A landscape with many peaks, sampled at points; each row gives a point and its height.
From any point a climber steps to the highest of the 2 points nearest to it. It stops when none of these is higher. Distance is the straight distance between rows; heights are no part of it.
Fud (h 1.57): [ 41 -51 -50 -16  17 -16   2   3 -20  27  67 -15  30 -22   4 -13  -1  21
 -18 -49  10  19 -27  -5]
kop (h 1.95): [-21  11  23 -31  -1  45  -8  -4 -49 -22 -14  -4 -27  16  12  45  26   2
  32 -19  -4  -5   1  50]
Tizuz (h 2.27): [ 24   4  16  11 -19  42 -11  47 -14 -27 -11 -14  -7 -20   9 -31  14  13
  -5 -26  14 -38  43  -4]
Sare (h 3.75): [-15  40   5  24  13 -31 -14   2  -9  23 -47 -20 -15  13   9 -14 -35   0
 -32  19  65  13  50  -8]
Mekos (h 2.10): [-16 -23   8 -33 -30  30  -6 -11   9 -16  19  18 -24  -2 -15  45  20  -1
  23   3 -36  11 -14  56]
zutof (h 4.43): [-15  18  18 -25 -31 -35 -18  11 -13 -20 -31  -1 -19  19  -3  -1 -19   0
   9  25 -22 -15  -7  40]
Mida (h 5.12): [-36   0   2   5 -27 -47 -30  39   7  -8 -54  22   3   1   2 -25 -27 -19
 -27 -17 -41 -43 -26   9]
let (h 6.70): [ 25 -36   6  48  23 -28  56  -9  28  33  30  59   6 -21 -16   0  -2 -19
 -22  29  23  13  54 -19]
Vig (h 5.82): [ -8 -44   2 -27 -42   0 -11  19   5 -21  12 -24  17  18  -8   0  15  13
 -20  34  19  22  27  21]
Bagum (h 4.75): [ 69 -29  29  16  -9  -5  42 -34  35  29  52  39  26   4   2  43  47  -8
   1 -15 -32  30  -7  21]
pida (h 3.33): [-19   8  10   2 -21  28 -35 -20   0 -14  10 -17  12 -22  28 -27  13  28
  50  12 -10   6   6  32]
gef (h 2.52): [  8 -34  -7  15  18   8  40  11  63 -10  16  33 -19 -52  -7  -6  11 -15
  -5   7  -5   8 -32  13]
diso (h 0.40): [ 35 -47   2  17  39  -1  26 -33 -24  21  47 -21  23 -15  11  54  42  -9
 -18 -43  -4  -9 -73  14]
Remuk (h 2.00): [ -6   0 -25 -22   9  31 -14  46 -38  -9  36 -19   1 -21   5 -27  13  23
 -13 -26 -10 -23  27 -41]
guke (h 1.36): [ 37  -7 -27  -2   7 -19  -3 -14   6 -10  52 -28  42 -14 -26 -14   4  46
  10  -1  -8   6 -25   8]
Zesog (h 2.65): [-41 -43   1  13  -3  17  -5 -21  29   9   1  13 -12  35 -14  27  30 -43
  12  51  48  49  13   3]
Pabag (h 6.34): [  8  -1 -15 -46  -5 -47 -12  25 -21 -15   5 -29  -3  31 -25 -20   6  30
 -19  -3  29  25  28   3]
Fosem (h 5.34): [-14 -11 -25 -33  21 -53  18  21  -1 -25  37 -22 -14  -9 -32 -19  15   0
 -28 -17 -30 -18 -35   7]
Kitog (h 3.32): [ 29  -9  17  21  -2 -17  -1 -67  16  20 -36  39  -6  -3 -45  37 -20  21
 -47 -18  41  11  24 -22]
suku (h 4.14): [-12   6   2 -59 -44   2  -1  11 -43   4   7 -16  -1  13  -8  24 -39   0
  18  10 -33  -8  23  30]
Murid (h 6.00): [ 32 -33  19  69   3   2  40 -21  28  -6  26  12   2 -17 -18 -20  17 -11
  -5  48  34 -17  21 -21]
nifun (h 2.56): [-11  11  39  31 -21  38 -22  29  35 -10 -15   9  -8 -31 -10 -34  13  19
  23 -14  25 -38 -10  -6]
rusu (h 3.34): [ -4  24  21  19 -33  -6 -31  17 -14  21 -42  -7  23  25  -9 -28 -37 -11
 -10 -14  58  -2  23 -34]
pizu (h 0.97): [ 57   1  30   6  -1   3  35 -47  -9 -15  17 -18  41 -14 -38  18   7  19
 -17 -38  -9 -51 -36  -5]
tume (h 4.20): [ 31  19  12  40  36 -21  29   0  -5   4 -40  18 -32  25  -2   8 -10 -33
 -20  16  58  32  53 -13]
mudu (h 1.10): [-45  31   4 -19 -10 -16 -48  51  20 -21   5 -25   6  32 -27 -28  16  14
  22   4  25  16 -37  13]
Fer (h 5.25): [ 17 -19  -6  54   6 -21  -2  29  11 -22 -21   2  -1  -3 -14 -24 -16 -15
 -25  29  13 -31  11 -44]
ruguf (h 4.64): [ 23  -5  -7  49  10  -5  19  17  -3  18 -34  42  -3  33 -48   0 -18 -16
 -38  46  47  10  32 -41]
Nake (h 6.06): [-38  -5 -19 -38 -10 -60 -12  38 -22 -10   3 -12   5 -12 -23 -50 -24   2
 -31 -13 -41 -45 -19 -23]
mene (h 5.97): [ 21  -8 -18  11   0 -29  44 -10  52  41  28  27  14 -16 -28   0 -14  15
 -27  -8  33  24  14   1]
tifim (h 3.70): [-16 -35  10  34   1 -23   5 -37  23  15 -19  -3   0 -15 -45  21  -6  17
 -74  -4  39 -23 -16 -28]
Deraf (h 3.11): [-10 -13 -21  17   5  36  -4  21  28 -13  30  -1 -18 -43  38 -13  47  29
  26  24 -27  34  14  30]
kida (h 2.13): [  2  49   0  17 -17  11 -22  49 -21   1 -49   7  25  37  41 -36 -54 -33
  37  28 -13  23 -18 -24]
gere (h 2.90): [-19 -39 -49  -7  37  52  -8  21  10 -18  20  -9 -23 -39  22  -2  23 -11
   2  -5 -35  30 -23   5]
Bazal (h 5.35): [ 18  38 -17   5 -11   4 -29   2  -7  -6 -13  11  10  -6 -21 -11 -28   9
  21 -35 -57 -40 -31  13]
Num (h 2.29): [ -8  41 -19 -19   2   2 -11  26  20 -10 -12   4  29  27  22 -25 -36 -10
  52  53  -5  43 -11   3]
bisuk (h 6.22): [ 41  18  26  41 -25  38  -7  62  -8 -29 -63  38 -14   4   6 -10   7   2
  16   0 -21   4 -16  14]
pep (h 4.22): [-47  19  14 -13   0 -48  -7  16  26   1 -48  19 -35 -28  21 -33 -19 -12
 -34  -5  -3 -42  33   4]
Ragur (h 1.29): [-34  57  31   3 -20 -21 -39  78  -1 -16 -47  -8 -17  36   4 -38  16  -1
  30 -30  16   9 -36  28]
Til (h 5.79): [ 45  26   1  17 -39  20 -19  36   8 -35 -27  17  30   1  -2 -21   2  35
  18  -1 -47 -11 -27 -14]
miba (h 4.38): [  4  29 -32 -20  65  -4  23 -25  11  -3  45 -22  -3  -2  33   1 -17  -4
  35 -18 -18 -16  20   1]
lape (h 5.76): [ -9  27 -23 -24  20 -27 -46  10 -58 -24   8 -41 -16  46  -2 -17 -12  17
 -12 -35  13 -27   6  -2]
rana (h 2.84): [-40 -13   8   9 -15  16 -14 -27  27  17 -26  26  17  17 -44  43 -32 -11
 -14  38  60  49   5 -18]
deru (h 3.71): [-14  42 -16  -7 -33  14 -36  -6 -86  32  -3 -30 -16 -17  39  15   3  28
  27  15 -49 -17  14  28]
Pekun (h 4.79): [-45   5 -11 -18  51 -20  20  -9   2 -15   4 -29 -48  13  14   7   6 -20
   1 -18   0 -31  25  -1]
bif (h 5.23): [ 23 -18  55  15  -3 -19  67 -50  50  48  58  27  26  -9   0  31  35   8
  -1 -21  21  -5  19  -1]
roko (h 5.33): [-23  24  21 -17  27  24  -6 -19   4  14 -18  18 -29  -2  56   2  -7 -49
  41  11  -4  13   4   6]
nur (h 0.76): [ 26   7 -11 -22  23 -30  60 -23  17  27  34  -1  32 -33 -29  21 -20  23
 -15 -56  -1 -26 -46  11]
vun (h 2.45): [-22   8 -30   7  33   5  17   3  44 -20   9 -11   7   4   2 -11   2  -7
  31  48  -9  36 -28 -13]
Guba (h 5.40): [-11 -37 -27 -23 -15  -3 -45  37  -3 -11  -8  -7 -37   0  21 -20 -13 -21
 -21  25   5  34  39  38]
gari (h 1.76): [-17  38  19   4  12  30 -10  34 -40  -1 -26 -46 -49  21  22  10  -1 -27
   1 -25   9 -10   6  22]
labe (h 4.11): [-24 -11 -12 -16   1 -29 -15 -52  -4   6  -7 -18  10  34  -4  11 -38 -31
 -22  19   3  -6  17 -10]
nubu (h 5.37): [-26  10  -5  -3   6  -7  50  12  55   0  12   3   2  17 -57  22  14  37
 -16 -12  42  24  20  -2]
Ruva (h 4.44): [-15 -21  30 -10 -15 -13  26 -88   5  22 -24  17   6  24   6  26  -9 -22
 -25  34  20   5  13 -51]
lutev (h 1.96): [ 30  64  23  13  -3   2 -14   6 -49  16 -60 -12   8  41  57   2  -7 -12
  21  22 -17  21 -10 -11]
bila (h 4.81): [  8  29 -10   3  30 -21   0 -20 -14  -6 -13 -11 -15 -27 -30  -1 -25 -13
  -5 -47 -38 -86 -45 -15]
Potos (h 5.74): [ 17  24  44  16  -9  47 -23  24 -13  -1 -59  38 -28   1  48  -4  -3 -60
  36  -8 -15  19 -20 -13]
biv (h 1.78): [ 21 -21 -52 -24   5  35   5  -1 -46  26  60 -17  20 -45  24 -14  -4  34
  15 -45 -34 -11   6 -27]
Figu (h 4.12): [ 27  -5 -36  -8  28   4  26 -28  -8  -3  25  -7   1  29  37  30  13  -5
  14  -8 -37  38  49   9]
fon (h 4.21): [-29   7  11   4  10  -9  -2 -32  15   7 -33   9 -16 -26 -33  15  -6  11
 -34 -29   7 -69 -12  -6]
Fomos (h 1.18): [ 65  -6  29  26 -13 -20  27 -34   8   3  23 -26  49  17 -15  -4  28  50
  -5  13  -3   6 -16  -7]
kez (h 2.67): [-37 -17 -47   9  10  14 -39  51   1 -12   9 -19   3  -5  16 -27  15  -4
  14  31 -21  18 -33 -38]
rivud (h 3.93): [-12 -12 -23 -44 -32  12   3 -15 -76  10   9  -6   0  -7  34  24 -18   4
  13  35 -80 -23  18   2]
Mik (h 5.31): [-36   1 -31 -29  15  -4  30   4  19   0  30 -15   0  20 -25  24  21  14
  -7 -24  -2  -3 -15  16]
viv (h 4.76): [  2 -24  37 -12  -9  14  52 -53  18   4  26  25  24  16   6  25  23 -23
  14  23   2   3  19 -25]
tolef (h 2.28): [ 18 -45  -7 -26 -23  24  18   5  25 -12  20  34  13 -39 -17  10   3  18
 -11  -5 -23   9 -38  35]
gonek (h 0.57): [ 14 -19  -3 -13  26 -33  21 -30  26  24  63  -7  21  -6 -24  39  27  30
  -1 -54  16   1 -80  40]
Degi (h 3.04): [ -5  11  36  26 -18  -5  -8 -40   9  28 -71  64 -13   4 -25  37 -45  -1
 -22  34  63  30  18 -53]
mikem (h 3.52): [ -3  14  -9  -5  -6  47 -22 -60 -42  15  20 -27   9  -9  66   8  24  22
  38  22 -43   5  41  18]
Pud (h 2.85): [ -1  -5  12  43   4  29   1  33  49 -20   3  17 -19 -40  -1 -31  32   9
  29  40  16  -4   8  38]
Vube (h 1.54): [-46  43  35  -7 -10  23 -33  58 -22   4 -18 -32 -10  16  34 -32  -6 -34
  18 -43  44  16  -2  22]
kaz (h 5.02): [ 19 -13   6 -20  16  11 -30  -3  10 -17 -30  32 -54   0  27   2 -14 -43
  14  -4  16  34  31  30]
zed (h 3.90): [ 34 -35  -8 -11  -6   6   3 -59 -40   4  27 -15  25  17  25  38  12  -9
 -23   7 -41   9   9 -18]
kani (h 0.92): [-56   9 -30 -28  14   8 -44  23   6  -2  34 -28  31  -3 -37 -35   0   9
  14 -26  32   6 -25 -40]
fitik (h 3.64): [ 38 -22  15  14  -9  18   9 -22 -34 -20 -19   0   4 -14  24   1  20 -10
  -9  24 -40 -17  11 -26]

Call two points neighbours if one is among the 2 nearest of the other. Go from one point of each pair to the other, from neighbour to neighbour, staying as high as possible. Name the lowest point that can't be avoided.
Pabag, Nake -> fon
Nake, let -> Mik
bisuk, Pabag -> kaz

Where does a climber stop that starts at each point below?
rana -> bisuk
zed -> let
Sare -> let
biv -> Deraf
mudu -> Deraf
gonek -> Deraf
